Points, in no order, along strands that fork, close into loops and pass close to each other.
Two points are linked if the straight distance between their rows is under 86.6. Some points are linked to none.
(891): [-34   2  31   9   8  14   4 -37 -22 -19 -14  -5  13 -25  -5  21 -13  -5
  22   2 -40  44 -32]
(719): [ 19  26 -20  18 -25 -17  24  -6  -1  -7 -42 -29 -40  29  -9   3  21  -1
  16  21 -11  23  -5]
(183): [ 20  40  25 -12  17   0  16 -10 -21  28 -20  -1 -14   9 -16  27  -5  -5
  41   2  -5  27 -10]
(604): [-16 -15 -20  13 -41 -29   4 -41  46   0 -10  27  19  -7  -7 -14  -3 -14
  13  32 -31  62 -61]
(264): [-24   4  -1  -8 -16   6 -14   2  17  -9   6  16 -29   7  29   3   5 -12
 -15  -3   1  30 -14]
(426): [ 20 -18   6   2  27   3  -8  -5  -8  58 -15 -19  24 -19  29 -22   6  16
  16 -40  24  14   6]
(272): [ 10 -15  19  17  40 -20  -9  19 -46  28  25 -19  54 -29  34 -24   9  35
  -4  -1  23 -57  30]
(358): [ 15 -21 -10  -5 -32 -22 -12  32  20  14  53  24   4   6   0 -36  20  -3
 -25  -5  24 -32  26]
(31): [ 10 -16  10  23 -27 -24 -20  26  25  18  56  10  34 -19  13 -48   2  33
 -25 -32  31 -52  39]
(737): [ -8  15 -23   6 -45  -5  17 -27  38 -12   0  43 -14  18 -24  16 -10 -27
  18  -3 -20  30 -24]
(603): [-14  27  -9  21 -33 -54  16 -38  28 -13 -16  13  -1  19  18  -9  -3   8
  15  29 -33  52 -56]
(858): [ -8  12  48   8  21  30 -30  14  12   0  29  32  35 -36  23  20 -17  17
  -7 -38  -1 -49  38]
(55): [ 10 -36 -28   2  -1  15  17 -27 -14  19 -46 -37 -10 -14 -20 -11  18   2
  23 -10   9  11 -10]
(675): [-29  20  21  21  -6  -9  -1   0 -10 -38  17  -3 -18  10  38  -9  -7  28
 -14 -50 -12 -20  14]
(834): [-10  21  29  39 -10  -5 -18  -6   2   1  10   6  22 -17  50 -13 -12  26
  -2 -69  -6   3  21]
(365): [ 17 -38 -45 -35  37  38 -29   8  -7  -1 -42 -41 -17   9   8   0  -2 -15
 -48  26  33  10  -5]
(105): [ -6 -30 -36 -26  -7  32   2  -2  10  -3 -28   0 -10  -6 -24   7  -4 -26
 -17   8  13  11  -6]
(113): [-12 -39  -7 -36  21   6 -20  29 -18  -6  51   6  33   1  13 -12   3  -8
 -38  32  29 -39  -2]
(446): [ 10   8  -6   5 -12 -30  41   7 -18  27   7   0  -1   8 -58   3   9 -21
  38  27 -12  -2  -5]
(354): [-37 -44  29  -1  14  14 -36  32  10 -21  53  24  35 -49  22  -6  14   9
 -40  22 -17 -37  26]
(132): [ 28   8 -25  -3 -14   2  20 -24  21 -15 -61 -28 -29  15 -47   9 -10   1
  26  12 -11  19 -18]
(450): [-15 -18  -7  28 -52  16   1 -34  24  -3   6  42  -2 -30 -23  22   5 -34
  19 -21 -27  33  -5]
(163): [ 10   2  28  33  -5 -16 -16  18  11  32  14   3  23 -44  34 -22  14  22
   3 -48   7 -11  40]
(717): [ 39  35 -22   3 -30 -36  24 -13  44 -14 -68 -12 -20  35 -51  15  -9   3
  31  54 -19  31 -25]
(696): [ 27   1   8  -1  32  30  -5  37  14  23 -17   1 -19 -17   7  40  28 -15
  11  -8   5 -28  45]
(440): [  4  13  -3   7  33  14  14 -12 -49 -34 -21 -28 -25  11   3  20   3  17
  12   6 -22 -39  31]
(497): [-32  11  39  17   4  21 -27   9  19 -51  17  13 -18   2  50  22   8   5
 -13 -24 -10 -28  22]
(561): [ -9 -25 -12   2 -33  16 -22  30  49 -13  26  42 -27 -13   2  19  32 -45
 -22  19 -14   9  30]
(329): [  9 -30  -3  -3  30 -20 -20  19 -34  49  22 -20  30 -17  10 -12  20  13
 -16  28  30 -41  13]
(412): [ 32  34  29   2   2 -11  26   2 -15  40  11  12   2   4 -11   7   1 -13
  46 -26  -6  10  22]
(330): [-35  -5   5  24  39  23   6 -25 -59 -22   6 -12  36 -28  -2   0 -28  27
  11 -27 -19 -26  14]
(423): [ 23  13 -16   4 -30 -40   2  16   9  20  17  -2 -20  40   8 -21  24   3
  -1   5  26  -1  -9]
(180): [ 18 -41 -26   1   3  -3  -1  -4 -19  47 -23 -37  16 -16   3 -32  30   8
   2  -4  27   9  -1]
(764): [  0  21  -5 -19  26  -5  30 -22 -36 -18 -26 -38 -10  30 -24  -8 -28  24
   8  25  -2  -1 -34]
(466): [ 22  22 -29 -16 -18   3   1  13  34   1 -20  -1 -45  39 -15  14   3 -19
  -6  -3  28  23 -12]
(435): [-11 -25 -11  14 -39  -2   2  -1   7  14  30  44  20 -24 -22  -6   7 -33
  14  -6 -16  24  13]
(601): [-14 -13  -6  -1  37  40   0  -3 -42 -23 -30 -24 -16 -17   9  41   5   1
   2  -5  -8 -19  25]
(580): [ -4  25  19  25   8   3  29 -35 -35  -3 -11 -19  -5  -7 -12  -2  -5   9
  36 -34 -32   8  11]
(549): [ 11  25 -23  17 -33 -51  18  -8  -4  -7 -32 -28 -13  23  -2 -14  15   2
   5  61   4  28 -35]
(286): [ 11 -10 -28  -2 -26 -27  13 -14   1  11  -7 -35  -5  32 -12 -35   4  14
  -1 -15  34  -6 -28]
(308): [ 14  38  29 -21  13  -6  -4  28   6  13  21  32 -12  24  17  35  -4 -23
   6  -4  12   8  -5]
(327): [-28 -27  -7   7  21  25   9  -6 -55 -10  -2 -13   9 -28  -7   5  -7  -5
  -1  -1  -6 -35  14]
(548): [-29 -23  26  17  17  20 -38  19  27  -8  25  33  51 -54  32  -7  -5  18
 -29 -12  -1 -42  35]
(698): [ -5  26  40 -13  12  -6 -16  30  16   0  54  46   5  10  25   7 -18   4
 -18 -25   9 -13   4]
(130): [  4   3 -26 -11 -38 -18  -3 -23  50   4 -18  14 -17  34  29 -20  -1   4
 -22   8  12  62 -61]
(593): [-20  52  54  33  15  12  -3 -45 -17 -46  26  -7  -3  10  20  17 -14   8
   8 -49 -55  37   3]
(595): [-26 -45 -20  -8   0  -7  22 -34 -29 -25 -18 -29  28  -8 -29 -25 -31   9
   1  14  -1   3 -50]
(293): [-17   7  27  32  47  -6  -6  -7 -55  13   7 -13  48 -41  27 -15 -15  35
   1 -27  -7 -38  33]
(387): [ 36  10 -37   9 -39 -41   9  -6  42   1 -53 -19 -18  35 -32 -19  -4   8
  -2  76   7  32 -49]
(178): [ 12  30  -5 -31   1 -33  19 -15  13  13 -19  14  -2  21 -24   8 -13 -12
  10  48   4  48 -55]
(379): [ 14 -26 -12  -5 -14  28   5  25  11   2  -8   4  -5 -22 -19  -7  -4  -4
   5 -47  19 -49  54]
(569): [-19   3  29 -14  51  24 -15  18  -7 -28  32  25  17 -12  33   8 -21  27
 -12 -13  -1 -61  21]
(857): [ -1 -33 -23 -14  -5  50 -13   0   9 -10 -22   4 -18 -20 -21  27   7 -23
  -5 -28   7 -21  38]
(741): [ -8  17  25  -4  23  18  11 -41 -25  -3 -41 -23 -13  -9   1  27  -1   6
  29 -13 -26  24  -7]
(41): [ 24  -2 -33 -24 -22   0 -12  -5  43  23 -19   2 -22  44  -1 -13  -1  -8
 -22   8  39  39 -42]
(7): [ -9  -4  11  23  -5 -12 -10  17  15 -15  28  -5  21 -15  23 -29 -11  47
 -14 -47  15 -67  38]
(252): [  0   6  -5 -18   8 -22   5   3 -11  21  11  -4  21  13 -11  -5 -14  -8
  -1  44  14  32 -46]
(500): [-20   7  30 -26  37   9 -27  44  15 -24  38  21  -2  16  38   2 -17  18
 -33  12  15 -39 -12]
(615): [-13 -13   4  -7   9   7 -12  -8  10  34 -16   4 -10 -10  38  -9  14   4
  -3 -27  11  30   3]
(58): [-33 -32 -25  -8  -8  18 -17  15  -5 -26   0  -2 -17 -10   1   4   0 -18
 -29  30  -5  20 -13]
(385): [ 16 -14  -2 -16  -8   5  -3  36  21   2  27  13  -2  -6 -16 -12  18  10
 -15 -10  27 -63  43]
(746): [  2  44  32  15  21  26  25 -61 -31 -23  -8 -44  -7  24 -10  -2 -19  20
  30 -46 -48  13  22]
(141): [ 17   1   7  26  -6 -24   0  10  -7  62  10  -5  36 -40  23 -22  17  13
  29 -26  16  16  17]
(438): [ 19  47 -35  -8 -38   4  14  -9  35 -21 -11  28 -34  53 -33  31 -13 -21
   4  25  -3  27 -25]
(745): [-10  35   6  -1 -27 -24  -1 -35  30  -8 -11   6  -7  35  27 -17 -18  18
   5 -19  -4  49 -60]
(544): [ 23  30   3  -3 -12 -40  11  -1   6  15  44  14   6  33   8 -25  -2   7
   8 -23  28  -4 -18]
(452): [ -9 -44  -5 -22   2 -10  13 -24  -9  -3 -27 -22  35 -10 -32 -24 -23  -4
  -4  68   1  31 -67]
(418): [  6  -5  11  10  -6  15 -10  16  21  11 -21  17 -30 -19   8  42  34 -29
   2  -8  -8  15  31]
(253): [-39  -7   3   8   6   4  18 -26 -33 -40 -27 -25  10  -9 -13   4 -24   3
   7  30 -30  24 -47]
(795): [ -5  10   4 -29  33  23  10  17 -31 -14  12   5  -4  28  -4   6 -23   5
   0 -19   5 -29   2]
(199): [ 25  42  33 -11   1 -19  21   8 -19  30  25   6  16  26  -1 -15 -13  18
  19 -43  15  -9  14]
(594): [ -9  28   0   4  20   3  23 -22 -60 -41  -4 -47 -14  31 -28  -5 -13  10
  12  16 -31 -16   2]
(667): [-16 -28  -7 -32  19  -8  -5  -6 -27  16  12 -22  42  -7 -17 -20  -8 -19
 -31  68  17  32 -64]
(804): [ 34  39   2 -23  16 -10  -2  35  20   1   4  -2 -36  48  -1  23  -6  -1
 -10  -1  33  -4   7]
(470): [ -3 -55 -32  -5 -27  18 -28  34  24  -9  32  38  -7 -11 -26  -4  31 -42
 -45  40 -25  14  33]
(169): [ -3   4  -4  11 -22  17 -22  14  40 -29  -7  21 -56  -7  13  49  21 -38
 -16  13 -14   4  27]
(637): [ 11 -20 -31   5  28  29  10  -4 -27   9 -55 -39 -17 -19 -14  26  17 -12
  16   5   1 -11  15]
(193): [ -3 -13 -22  -8 -17   3  16   3 -19  23  15  16   9 -20 -50   3  -4 -31
  22   6   4 -14  13]
(596): [-15 -60   6  -9  -9   9 -30  40  25 -10  56  40  19 -33  12 -20  29 -28
 -42  29 -28  -5  29]
(210): [ 34  26  23 -25  41  17  -5  48   7   3   1  -1 -11  10  -5  40  14   9
   5   8   4 -66  56]

A tip is a point with one link. Name the tips that can be reached along the links from each point below, in the order of the rows.
(438) => (604), (446), (210)
(615) => (497), (329), (764), (7)
(253) => (286), (178), (746)

Name the points in between on the shortest way along the links from the first point to the second, in order.
(764) / (31) => (594) > (440) > (601) > (637) > (55) > (180) > (426) > (615) > (264) > (58) > (105) > (857) > (379) > (385) > (358)
(286) / (667) => (423) > (544) > (199) > (412) > (183) > (741) > (891) > (253) > (595) > (452)
(745) / (354) => (130) > (41) > (466) > (804) > (308) > (698) > (500) > (569) > (858) > (548)
(169) / (193) => (561) > (470) > (596) > (354) > (548) > (858) > (569) > (500) > (698) > (308) > (804) > (466) > (438) > (737) > (450) > (435)
